A landscape with many valleys, sampled at points; each row gives a point and its height.
A ball rolls from a point to whichever of its 2 nearest points has the largest drop for the distance, and stops where none of them is lower. Distance is the straight distance between rows; heights are no part of it.
Refik h=1.16: [ -7  34  20 -19   1 -13   5 -11  26 -16   4 -56 -24  22  38 -34  14 -63
 -27  20   6   1   9 -27  23 -13  41 -78 -22  26 -13  22  13 -57]
divev h=6.00: [-17  53 -33 -20  16 -20  -1 -13  -1  11  -8  34  -6   0  -9  19 -10  18
 -11  21 -35 -11  -3  25   7  19 -14  14  -8  -3  19  19 -16  14]
Kab h=2.15: [-15 -14  15  -3 -15  33   7 -29  -1 -30 -13   9  20 -16  19   2 -33 -22
 -18  -3   5 -41 -13 -11  -8 -10  24  15 -31 -46 -28   1  41  64]
Liko h=7.21: [  1   3   0   9  -1  15  13  23 -10  13 -18 -34   4  -2  23   5   8  -1
  -7  -7 -12   6  -9 -15   9 -16  14 -21   4 -10  -8   4  11  15]
tuguv h=2.86: [-32  11 -30   3  31 -37 -34  15  40  16  20  14  23  -5  -2  -7  25 -13
  -2 -15  42  10   9   1   3  -5  -3  -4  -7  -6  33  -9 -28 -55]
Fonof h=2.28: [ -5  44 -17  -7   2 -14 -19  29  47  -7   9 -23  -4  41   9   2  30 -18
  26  -9  -4  21  12 -10  17 -31  -6 -39 -12   3   3  -4   7 -54]
Rivos h=3.59: [ 12 -50 -11   7  -8  -6  -8   8 -16  16   7 -19  17 -30 -37   0   8  10
  -2 -17  15  -7  11 -31 -21 -12   6  -6  16 -23  -1   1 -22   8]
Zan h=5.54: [-19  20  -3 -12  19  -4 -14 -53 -10   2   3  24  18 -40  -6 -12 -12  -9
 -39  15   5 -19   9  14 -25  45 -15  18 -22 -21  34   9 -31  14]
git h=3.19: [-37  20 -24 -21  39 -31  37 -28   1  10 -40  15  20   2 -20   5   5  14
 -18   3 -25  12 -23  12 -28  27  22  -6 -10 -48 -23  17 -29   5]
dod h=2.27: [-20 -10 -12 -29  40 -32  35  23  -4   8  12  -7  12  19 -16 -21  -7  25
   5 -13   9  12 -21  24 -39 -16   9  -3  -7  -9 -15   0  -5  -3]
mafi h=5.39: [ 28 -19 -16  34 -48  19 -14  13 -24   4  45  -4 -43   2 -55  -6   7   1
  23  11   3 -30  -2 -33   6 -15 -14 -28  44  16  18  -9  -5 -27]
guku h=5.91: [  4  16 -27 -25  41 -47 -18  13  23  37  23  19   7  19  -5  23  16  43
  26 -22   8  24  12  38   6  -7 -21  11   0  46  17 -22 -16 -42]
gafa h=1.93: [-19  63  -5  -2  34 -38 -11  13  27 -14 -18 -10  15  20  -2  14  31 -16
  -8  -6 -23  23  26  -8  19  35  34 -31 -18   9   7  29 -38 -44]
Sos h=4.66: [ 15 -49  15   3 -47  46 -37   0 -38 -27  27  18  -8 -16  21 -29 -37   9
  13 -29  72 -44  24 -16  49 -19  -2  38  16 -14  -8 -19  38  43]
mufar h=6.42: [-28  -3 -11  18 -11  -4 -11   7  29  -2  -9  13  24   1 -33  -8  -5  29
   8   0  -3   0   6   1 -29   6 -14  41  -1 -58   3 -15 -23  18]
Zenir h=2.44: [-29   8  18 -15  35 -21  39  25   9 -16 -36 -40  10  19  49 -18   6 -29
 -28  -7   2  36  -1  -1  -3   6  49 -12 -18   8 -17  26   3 -11]
zuto h=1.91: [ 18  20 -10  -9   0  -9  21  27   8 -31  10 -20 -18  20  -6  29  15 -35
   5   2 -29   2   2 -18  -4   4  15 -29 -21  37  -6  30  21 -25]
migi h=1.42: [ -6  46  -7 -16  26 -29  23  16   9 -21 -21  -1  -8  32   0  31  13 -16
  -8  10 -51  14   3  -2  10  26  27 -12 -17  20  -9  42   0 -17]
Toza h=2.94: [  3 -30  50  24 -22  20  33  -5 -25  -8 -23 -25   4   7  32 -12  13 -24
 -33  31 -30 -27 -46 -48 -13   8  60 -20  18 -25 -14  13  18  14]
togip h=7.36: [ -5  16  -4  -5  -8   1   7  22  19  28 -44 -43  14  24  37  -9  34 -14
   9 -12  -9  43   8 -14  20 -20  15 -22   5  12 -27  -9  20 -16]
Pufe h=5.36: [  5  24   3  -6  32 -31  -2  16  21  20  13  23   0   2 -31  24   1  36
 -21   1 -29  25  24  30  10  61  -4  -7  -4  52  15  18 -41 -30]
Dar h=3.35: [ 15 -12  19   2  12 -10  25  20 -11 -15  -8 -16  -3   1  -4  13  -8   4
 -24  22 -25   9   0  -8 -26  40   3   4  -5  17  21  35 -18  11]
Las h=5.77: [-12  42  -2  -6   9  11  18 -30 -13   1 -38  13  -9   0   8  30 -17  16
  -4  23 -48  -6 -12  24   2   4  -6  27 -20 -21 -12   9  20  54]
zot h=6.64: [  3  10   2   5 -10   9 -45  16  35  41  22 -26   0   4  32 -15  40  18
  30 -20  23  10  13   4  35 -48 -31  -4  17  16  18 -48   5 -64]
duv h=4.99: [ 48 -33  19  -7 -49  49 -27  -5   4   9  25 -39 -21   6  39 -40   0 -24
  35 -10  54   8  13 -17  39 -68 -28 -40  28  23 -24 -41  42 -33]
gazem h=3.46: [  0 -15 -12  37  21 -18 -32  34  28  34  43  -7 -16  12 -27  23  32  19
  31 -22  25  34   6  10  16 -31 -30 -14  22  22  22 -30 -28 -72]
nad h=4.23: [-13  -7  44  17  -8  10  38 -50 -38 -16 -18  13 -21  -2 -33   0 -26  12
  -5  44 -61  -3 -23  32 -38   9  -8  53 -15 -29 -40   8   8  66]
pizen h=6.93: [ 36 -33 -13 -13 -38  33  -6   0 -54 -17  -3   2 -21 -22  11  24 -28   2
  27 -25  20 -31   8  -4  24 -35 -12  24  14 -10 -27   1  33  59]
mesu h=6.09: [  0  18 -17 -23  23 -17  -3   8   8  35   6  17   4   7 -24  13   3  64
  21 -12 -21   9  10  40   1 -10 -24  27   1  13  -5 -22  -1   3]
romo h=2.98: [  8  -8  35  20   3   5  14 -11  -4 -22 -25  -2  10  -3 -20  28  -7   2
 -14  26 -38  16   7  -2 -31  43  -4  29 -25 -17  -8  23 -15  43]
Gumap h=6.82: [-11  53   0  10   6 -11 -43  10  31  47  29 -21   0  -1  15 -15  44  11
   4 -12  10   0  14  19  35  -8 -12 -24  -2  31  22 -26 -15 -70]
Bosif h=1.73: [  4 -17  19  20 -24  13   5 -22 -21  -1 -32  29  14   5  -1 -23  -4  -5
 -22  46 -31 -20 -25 -40 -22  44  12  21  39 -22  29  17 -20  31]
gesu h=3.32: [-21  23 -40 -15  52 -34 -18  -8  10   8  -1  21  16 -17   1  25   3   0
  -6 -17  38  16  19  28   0  16 -17   9 -32  -8  22   0 -23 -16]
kebob h=2.37: [ 15 -38  45  49 -36  28  12  -3 -44  -8 -28   8   5  13  -3 -13  -4 -18
  -2  32 -25 -21 -41 -47 -11  17  38  15  34 -25  -6  12   8  47]
Kes h=3.13: [ 11 -16 -15  -4  24 -26  39  23 -11 -11  -3   7 -25   9 -34  38 -26  22
   2   7 -27  33  -4  24 -26  20 -15   6  -2  17 -12  32 -18  14]
Fezel h=4.33: [ 16  -3 -45 -30   4   0  18   9  -2  -2  16 -26 -28  12   6  26   3 -25
  27 -31   9   3 -15  -2   5 -57  -5 -62  -1   9 -22  -1  26 -29]
Vuveg h=2.47: [ 12 -39  52  24 -23  19   7 -50 -31 -38 -26  12   6 -12  -7   3 -29 -17
 -15  45 -24  -9 -10 -17 -44  36  -6  38 -13 -45   0  15  -5  62]
zal h=2.41: [ -8  34 -35  -1  31 -45 -28  10  32   5  21   9   3   3 -21  30  32  -4
   4 -11  10  12  21   1  17  20  -1 -33  -9  18  26  10 -39 -64]
fifu h=2.36: [-18  12  40  43  22  11   8 -70   5 -15 -35  39   9 -10 -29  15 -10  -8
 -32  31 -58  39  -2  19 -43  67 -11  23  -9 -41   2  18 -46  33]
Mev h=2.31: [ -9  22 -21  -1  27 -41   9   5  18  45 -14  -4   2  22 -34  10  32  29
   1  -2 -25  34   0  -2  13   3  17 -62  16   4 -17   0 -36 -48]
tun h=0.53: [  1 -17  16  26 -16  47 -10  22  -4 -12  18  -2  10 -11  -3 -12  -3 -49
   0 -27  29 -14  -6 -17  12 -29  12  -6  -1   0 -31  -3  43  27]
koso h=2.30: [-18 -23  -5  11  -2  17 -25   6   4  25  18   1  20 -33  11 -39   2 -23
 -22 -14  57 -14  13 -15  14 -21  14  -3   6   6  16 -20   8  -2]
Fode h=5.57: [ 10  -3  13 -12 -61  41 -18   2   2   3  -5  -4  20   3  33 -39   1   8
   9  -6  27 -44  -1 -33  33 -25  14   2  10  -1 -16 -40  56  16]
rako h=6.20: [  8  50 -43 -18  -2 -10  -5   6  -2  28  12  16 -20   1  -8  26  11  12
   8   3 -30 -15  -3  12  28  -4 -10 -19   8  38  14   6   5 -19]
Fem h=5.81: [ 15  10  26  18 -58  49 -40  -1  -9   0  17  -6   0  -5  14 -37  17 -11
   8  14  41 -44  -3 -42  51 -13   1 -22   6   7  12 -39  45 -19]
lizef h=4.49: [  3  -8  11  -1   3  -3  32 -25 -39 -29  -4   3 -43  -7 -38  30 -45  17
  16  26 -36  15  -8  48 -26  -8 -38  35 -21 -13 -36  17   3  61]
kanis h=1.38: [ -2  -4   5  13 -24  33   4  15   1 -28 -11  10   9   4  -6  15   0 -40
  15 -11 -10 -21 -20 -15   2 -28  14  18  -7 -25 -44  10  49  49]
suru h=2.93: [  5 -39 -12   2 -19  18 -42   8   2  26  24  -3   0 -27  40 -22   4 -17
   2 -21  70  -7  25 -14  42 -39 -15   9  20  30  23 -37  25 -28]
Dor h=4.31: [ -2 -36  10  21 -43  32 -43 -13 -38  -4  13  16  -3 -30  -1 -13  -7  19
   9 -15  57 -44  32 -16  38   5 -16  75   3 -29  15 -30  21  19]
Tolu h=5.90: [ 11  19 -58  -4  30 -18 -14  13  18   8  35   7 -24  11  -1  46  17  -9
  46 -45  34  21  -1  29  15 -39 -26 -37   2  33  20 -18  -4 -62]
kitut h=3.87: [-44  24  18 -26  44 -24  39 -31  12 -12 -11  -2  30 -10  12 -46  20 -34
 -52  -9  -8 -13 -25   1 -35  37  69 -21 -17 -16 -12  25 -21 -22]
mep h=3.49: [ -6 -15  46  25 -30  17   6  -2   4   2 -32 -33  25 -15  39 -44  12 -18
 -39  29   8 -21 -15 -48  -2  15  53 -34  17  -9  21   1  -2  10]
zun h=1.50: [ -3 -19  13   6  -2  32  -2   8   8   2  25 -11   6 -18  32 -40 -13 -43
 -28 -14  45 -10   2 -20  27 -31  21 -45   0  26  -9  -4  38   3]
Seb h=3.64: [-35  25 -12 -24  20 -20  20 -21  20  18 -41 -17  37  -4  22 -12   1  25
 -14 -18   2   8   1  20 -16  11  26   7 -32 -29 -18 -17  -5  16]
Rifu h=7.07: [ 31 -28  -4 -11 -27  24  11   9 -41  -2 -17 -29  -9 -14  23  28  -8  -3
   3 -10  -2 -22  -8 -27  16 -27   8 -14   6  -6 -22   5  32  36]
kofu h=2.70: [  6 -14 -19  12  12 -22   2  26  10  34  -3   4   3   5 -38  18  16  26
  -1  -1 -17  33   9  -8   0   7  -4 -13  22  15  -3   4 -26 -17]
puf h=0.93: [-13   4  10  -8   4 -21  22 -33  -2  14 -42  18  19   0   5 -16   1   1
 -43  39 -50   4 -17 -13 -31  57  16  20  18 -10   9  28 -34  13]
botez h=3.95: [ 10 -17  42  23 -26  22 -17   8 -17  -3 -13 -19  24 -30  28 -31  -1   6
 -29  23  26 -27   5 -30   4  28  18   9   5  -1  43  -4  -4  24]
zipa h=1.72: [-23  29  17  15  32 -14  16 -41  13  11 -32  51  11   5 -30   1  -4   1
 -38  28 -61  32  -8  23 -24  75   4  19  11  -6  -3  33 -51  13]
Dun h=3.45: [ 29 -25 -28  -6   4  -7  42  36 -21 -20   6 -15 -34   2 -11  44 -24   5
  27 -25  -4  15 -15  28 -24 -21 -15   0   5  36 -24  24   8  11]
toge h=5.26: [-22 -19  15  -4 -15  11 -16 -68  -9 -28  -4  19  14 -35  -1 -24 -34 -12
 -32  35  17 -12  21  -3 -34  35 -30  36 -29 -46  25  -6 -16  38]
Rana h=4.73: [ 10  -3  -3 -23   5 -12  28 -43 -33 -30   8  15 -32 -17 -28  26 -40   8
 -13  37 -29 -10   4  30 -36  33 -36  22 -35  12   7  21  -3  35]
nen h=3.39: [  5 -40  49  13 -46  37 -18 -17  -6 -48  -9  25  31 -13  24 -35 -29  -9
 -20  20  42 -52 -17 -59  12  22  37   0   1 -38  15 -11  27  47]
raka h=4.44: [ 41  -2 -22 -10 -33  31 -15  21  -5   5  26 -18 -28   4  39   5   1 -15
  29 -16  28  -5   8   0  30 -33 -34 -22  20  57  22 -22  32 -36]
Furaz h=5.19: [ 23   3  18  27 -15  17  11  -6 -25   1  -1  46 -26  -2 -49  23 -11  22
  -3  42 -60 -11 -10  -1   6  39  -7  29  31  25  14  19  -3  36]
mekel h=6.60: [-17 -11 -19   8 -15   7 -31  22  18   3  -8   6  15  -3   0   9  -8  26
  27 -23  18   6  14  12   2 -32 -35  56   2 -45  -5 -23   0  16]
Gor h=6.08: [ 13  -9 -38 -19  20   0 -22   9   9   4  50   3  -8 -11  11  19   2 -13
  27 -49  45  -9   7  18   4 -46 -19 -14 -11  27  20 -28  16 -29]
Ruda h=4.94: [ 12   6   3   2   5 -10  11 -28 -10 -12   7  43 -24  -9 -39  27 -32  20
 -21  41 -42   5  11  25 -22  62 -34  29  -5  32  25  30 -27  16]
gokeg h=6.25: [-12  -3  -3  -6  15 -23  -3  -1  23  17   6  23  17   3 -53   5  -7  66
   8   4 -24  13  14  24 -25  17 -21  30  -3 -25  -2 -11 -32   7]
lekeg h=5.27: [ 19 -14  12   2 -55  45 -22  22   4   6  24 -19  -8  20   9 -41   7  -9
  40 -16  21 -19  -4 -20  26 -66 -13 -15  30  -3 -30 -37  46  -6]
kagoz h=5.43: [ 13  12   8  15  -4   2  26  -5 -21  16   3  26 -14  10 -33  -1  11 -13
 -21  33 -60 -13 -31 -14  -6  35  17 -12  31  37   5  30  -6  -2]
mora h=4.88: [ -5  31  -4  15  18   6 -19  27   0  24  -6  -3  -2 -12  27  20  -4  32
 -12   0   3  18  18  27  29  20 -34  27   1  10  33  -1 -21  -5]
Pimi h=3.67: [ 30 -32 -16   4 -31   8  -4   4 -38 -21  11  12 -25 -13 -13  24 -35  14
  10  16  13 -16  13  -7  -4  19 -28  40   9  15  27  11   3  34]
Bebaz h=3.40: [-36  17  26 -20  27  -9  51 -20  -4 -11  -1   9   4  13  14 -24  11 -38
 -49  18 -41 -26 -45  -3 -29  29  62   9 -14  -8 -21  33  12  -8]
vanep h=1.52: [-22  45 -10 -19  55 -56   8  11  24  19 -34 -11  34  26   9   0  34  42
  12 -28   6  43  18  28  13  18  27 -23 -15   7 -18 -11 -28 -35]
Guva h=4.37: [-43  37  -8  -5  -1 -11  11 -31  48  10 -24   7  49  -9   5 -44  24 -27
 -28  -8  -9 -18  -9 -14 -25  34  52  -5 -14 -21  -3  -8 -15  -6]
bidog h=6.40: [-23  10  -7 -10  18 -25   7 -28   5  -1 -16  27  -7   3 -47  19 -27  49
  15  22 -22  44  18  53 -16  10 -49  35 -30 -27 -23 -14 -18  26]
Zasef h=5.94: [-18  25  48   3  32  -9  43 -71  -6 -19 -30  31  -3  18  29   8  14 -24
 -43  43 -87 -25 -51   7 -46  53  52  21  -1 -33  -7  43 -18   4]
mur h=5.11: [  6  31 -13 -10  33   1 -11  32  10  10  -9 -19   3  -4  44  20  17   6
   8 -35  17  35  21  30  28  -6 -19  -3  -9  27  19  -1  -4 -24]
Tenoz h=2.42: [  2  47  -5   4 -12 -13 -11  17  25 -10  24 -15 -13  28  -2 -12  23 -41
  -5  24 -19  -5   3 -20  10  11   5 -41  -6  33  18  23  -6 -49]
vefo h=4.96: [-25 -22  20   5 -29  20  -5 -66 -43 -18  -3   0 -12 -20  -5 -27 -55   7
  -5  25   5  -6  17  22 -23   0 -29  40 -29 -53 -14 -23   1  68]
Pife h=5.17: [ 13  -7 -40   6 -21   5   5   6 -16  -9  26  29 -26  -5 -51   8 -10   6
  10  14 -23 -37 -16 -23  -8  -4 -11  -7  34  -2  27  16 -12  -2]
kuz h=6.28: [ 33 -16 -12 -21  10  19 -18  25  11   8  39 -11  -4   3  19   9  17   0
  61 -63  28  14  -1  27   7 -74 -32  -9  12  16  -9 -36  13 -29]
gegob h=3.36: [ 25 -32  21  20 -38  30 -19  -8 -53 -25  -8  17  -8 -15  14   7 -36  -5
   1  23  37 -15   9 -15  16  25 -18  50   0  -4  23   0  19  56]
tes h=2.82: [-11 -28 -24 -40  19 -25  28   3 -16 -14   6   7  -7   3 -21   3 -31   6
  17 -15  10   3 -17  31 -36 -33 -13  25 -18 -19 -45   4  17  31]
Zusov h=3.83: [-30  13 -10 -47  15 -13   5  -8  36   1  -6  -6  35  -4  36 -30  -8   0
 -22 -18  22 -16   8   7  -7 -12  23  -2 -34  -9 -10 -12  27   5]
fidab h=2.80: [-23 -17   6  11 -40  32 -15 -21  16 -11 -16  15  30 -16  27 -33 -34  -2
 -16   1  33 -35   3 -22   6   2  20  29  -5 -46  -5 -26  23  54]
miv h=3.85: [-35   7  33   5  10   2  40 -45 -12 -14 -27  13  -7  19  21 -16 -30 -16
 -31  50 -44   2 -34  23 -41  24  10  40 -21 -36 -12  16   3  46]
lol h=4.74: [ 39 -31  -1 -22 -10  28  -7   7  11  13  36 -39 -25  -2  57 -30  -5 -26
  21 -29  53  17  11   6  23 -67 -20 -54  17  52   1 -31  26 -42]
Kap h=5.56: [ 26  10 -31  26 -16   7 -17  26  12  10  43  11 -37  -4 -30  47  15  12
  32 -18  -6   1  14  13  22  -9 -36  -9  13  56  21 -13   4 -51]
Gez h=4.14: [ 24   8  -6  -9 -23  22 -10  22  -1  -3  18  -1  -3   5  24  -4   4 -33
   8  -1  16 -15   2  -9  21  -4  -8  -2  -9  51  11  -5  48  -6]
Sogu h=5.73: [ 22   2 -40  -1  18 -16 -13  21  23   8  41  20 -27   5  -5  64   4  32
  50 -44  12  16  10  44  12 -17 -44  12   9  59  28 -25  -7 -50]
Raf h=1.78: [ -6  29  -4 -30  15 -20  -3   5  40  -9   6 -51 -10  30  31 -25  21 -34
   6 -11  22  19  14  -9  14 -43  18 -74 -23   4 -12  -5   9 -61]
gam h=2.99: [-35  43 -15  14  10 -10 -25  13  24  14   6   8  18  -4  12 -21  12 -13
 -25   6   6  -8  -3   1   7  17   5  -9   4 -13  36  10 -32 -21]
Ripup h=5.37: [ 33  22  -2 -16  13  29  10  31  -7   8  -9 -25  -3  -1  12  33  24  17
  37 -48 -23  23   3  24  19 -36 -20 -14   0  15 -32  -5  18  -1]
reme h=3.75: [  4  15  -7 -18 -14   9   3  -4  -8 -13   7  30   0   3   7  -2 -17 -24
  -9  22  -3 -31  -5  -3  -1  17  -6  31 -18  24  15  11  38  29]
Kuzu h=2.87: [-29   1  18 -11  24   1  44  10  -4  -9   5  -6  11  12  -7 -30 -10 -13
 -26   3 -13  -9 -32  12 -36   2  28  15 -17 -11 -26  13  17  17]
sabaf h=3.97: [ -2 -19 -14 -29  18   7   8  31  24  -8  21 -21  -4  14  34 -22 -11 -22
  12 -42  35  13 -12   3   7 -67   2 -49   2  -4 -26 -10  25 -15]
bot h=5.59: [  4  43  -8  -1  20  15   7  10   1  12 -38   2   0   1   8  48   8  28
  11 -18 -38  24   6  26  24  -1 -11   8 -12  -6 -16   6   7  27]
bugaz h=3.58: [-10  25  11   2  40 -43 -20   7  48  20  12 -39  10  41   3 -25  51   4
  37 -22  42  57   9  19   8 -39   9 -52  -7  18   0 -37 -23 -82]
gepu h=2.95: [  4 -34  48  34 -45  29 -14 -47 -45 -19 -29  23  12  -6   5 -22 -36 -10
  -4  41  16 -12  -3 -18 -10  40   4  62  -4 -29   7 -13  14  72]
sete h=2.81: [-15   3   6  -9  45 -36  22  36  12   7  13 -35  13  22  -8 -33  22   9
   7 -20  21  30 -12  15 -19 -21  23 -45  -4   8  -8  -2 -13 -40]
finas h=0.92: [-38  47   5  -6  55 -61  22  -8  19  15 -45   7  35  19  -6 -17  19  30
 -20  -4 -15  39   7  26  -3  65  44 -18  -2  -5 -15  16 -62 -27]
kol h=3.22: [-18  22   8   4  44 -56  -1  12  28  17   1 -35  14  16  -6 -41  44  -8
  -2  -5  30  44  11   7  -1  -4  30 -61   0  25   8  -2 -46 -71]
Kadad h=5.58: [ 41 -11 -24   1 -18  19  -7  32 -18  10   5  -3 -26  -5  -8  41   1  33
  45 -30  -9   8  15  15  24 -37 -38  20  29  23  -9 -12   9   7]
Pov h=5.18: [ 19   8  -7  16  -7 -11  -7  17  11  11  18  37 -21  -3 -30  31 -11  24
 -21  25 -36  -1  12   9  13  60 -21   6  21  51  39  26 -34 -16]
Visut h=2.75: [-16  10 -21 -17  39 -38  27  -7  -2  11 -15 -11  15  -3 -18  -2  24  -3
 -21  -4 -10  12 -15 -18 -17  12  31 -53   3 -25  -4  23 -38 -31]
Sizap h=4.92: [  3 -15 -24 -13 -32  10   5   9 -26   0  18  13 -18   8 -29 -20 -10   1
  14  11 -10 -47 -22 -26   0 -36   7  -1  28  -9  -1  -1  24  19]
Gota h=4.62: [  6 -11  -4  19 -18  13 -29  36  -7  16   0 -18  -2 -15  25   3   3  24
  -1   3  22  -1  16 -12  26  -3 -23  19  20   1  40 -11  -5  -8]
gud h=3.57: [ -5 -30  -8   1  20 -14 -19  38  34   3  28 -23   7  15  14 -20  11 -29
  24 -32  59  38   1   3  -2 -62  -6 -32   5  10  -1 -20   1 -36]
nerov h=4.32: [ 16 -29  14  31 -35  13 -25  16 -18   9  10   2   8 -18 -18 -23  13   9
  -9  22  17 -20   9 -41   5  28  -8  15  31   8  41  -3 -16 -12]
kam h=5.60: [ 42 -15 -19  24 -54  36 -19  21 -37  -1  35  -3 -49  -1 -32  14   3  10
  55 -23   8 -28   5  -8  36 -45 -23   3  43  22  -2 -18  21  -3]
Tino h=3.31: [ -2 -12 -24 -48  11  -2  17  -2  -1 -14  16  14   1  -4  17  -3 -31 -19
 -11  -9  17 -22  -3   7  -9 -21  -1   7 -27  11 -16   6  43  21]
Luzed h=1.83: [-26   0  15 -18  13  -9  20  11  24 -16 -11 -36   4  10  55 -37   0 -51
 -42   8  20  10  -1 -23  17 -15  50 -53 -10  15 -10  22  16 -21]
rosiv h=6.78: [ 15 -27 -18  11 -44  29 -38  17 -18  -7  -7   4  -3 -14  -6  24  -2  12
  38 -24  18 -20  16 -15  27 -38 -23  43  22 -40 -19 -12  16  38]
reda h=3.09: [  9 -32 -30   8   3 -25 -17  39  16  21  16  -8   1  11 -12  17  15   5
  26 -15  21  33  13  -5  -3 -30 -20   1  15  19   9 -10 -10 -29]
vifo h=5.38: [ 22  12   0  38 -17   0 -23  26  22  18  30   7 -29   0 -35  33  16  18
  -7  17 -24   8  20  -6  32  36 -24 -28  23  49  33   7 -28 -55]
Tud h=3.17: [ -5  -9   2   5  28 -10   1  -3   3   4  -8 -18  30 -36 -25  -1  22   5
 -22 -15   8   1   9 -20 -26  18  19 -27 -10 -26  10  10 -37  -7]
Zafas h=3.96: [ 16 -31 -12  17 -36  11 -31 -19 -43 -12  21  26 -34 -28 -26  22 -24  40
  13   7  22 -33  34  -1  22  16 -44  75   9 -16  31  -8  -7  17]
Damo h=4.71: [ 12 -21  14   4 -28  19   6 -36 -59 -30 -11  -1 -34 -13  -6  18 -50   7
  10  26 -13  -7   3  20  -6 -10 -31  48 -16 -27 -21   3  13  81]
Roz h=4.65: [ 29 -63  10  11 -50  15 -24  21 -27  -6  16 -21  -2 -19  -2 -27  -2  -4
   4   4  55 -21  14 -49  17 -18   5 -11  26   6  16 -14  10   0]
vizam h=6.54: [  2   1  -8 -12  35 -24  17  10   0 -13 -19  13  -2   9 -44  43 -10  40
  41 -19  -9  48   0  61 -18 -13 -35  27 -24 -21 -58   3  -1  32]
novo h=6.62: [-24  -1  17  19 -26  16  10 -23  32 -20 -25  -4  32  -5 -12 -23 -14  10
 -11   6 -21 -20 -13 -11 -50  27  19  32  -9 -68  -4 -10 -19  41]
Pul h=3.33: [-33  -3  22 -15  31 -12  28 -62   0 -23 -31   0  24 -23   8 -14 -11 -26
 -45  13  -9   6  -7   4 -52  45  23  10 -40 -45  -8  19 -21  26]
gaz h=4.61: [ 11 -19 -20 -14 -29  11  14   5 -13   6  30 -20 -31  12  -8 -18  -2 -31
   7   4   3 -23 -20 -29   3 -51   6 -50  15  12 -25  -6  38 -20]
fip h=5.68: [  5   6  30  13  10   5  33 -38 -22 -13 -19  46  -4  12  -8  13  10 -30
 -21  49 -74 -33 -45 -16 -26  41  34  18  11   0   1  38   6  21]
giz h=1.94: [  6  27 -10 -10  53 -61  -2  13  27  29  -8  -9   4  39 -10  27  36  49
  27 -21   4  56  21  20  29   6  11 -66   5  27 -11 -13 -37 -63]
Sif h=2.38: [-13  19  -2   3 -18   5  -6   1   0  10  -4   9  12   9  17 -28  -3  -7
 -26  35 -20 -33 -21 -28  -3  20  12  -6  23 -13  34  16 -12   5]
Gimam h=2.77: [-24  -5  19   0  16  16  19 -31  12 -21 -25  -2  30 -21  32  -3 -14 -37
 -45  -1   7 -16  -4 -15 -16  15  42  -3 -35 -33  -9  15  14  40]
losib h=6.68: [ 13 -14   9  -6   1   8  -7  27  -2  -5 -19  -5  13  -2 -12  24  -5  18
  43 -39  -1  33   9  43 -14 -29 -34  51 -10 -13 -64  -5   9  42]
sem h=3.01: [  9 -55  53   5 -20  19  15 -36 -16 -48 -20  13  25 -13  23 -18 -26 -32
 -34  34   7 -34 -21 -42 -36  33  30  14 -12 -35  -2  18  17  49]
gegel h=6.47: [ 38  -6   0  -6   7  15 -34  18  26  26  34 -20 -16   7  30  36  39  32
  63 -49   8  28  11  24  34 -54 -55  -1  21  28  19 -46  -7 -75]

For each start below, name the point where the ball stops.
rosiv: Pov
Pife: finas
losib: Pov
zot: Pov

Call two points neighbours if one is among the 2 nearest of the other. Go from one point of each pair to the other, from neighbour to neighbour, staying as low as possible. Name the highest point that can't be avoided.
tun, Refik: nen
Refik, puf: gam
Kes, puf: Dar
migi, Refik: Tenoz
puf, Vuveg: romo
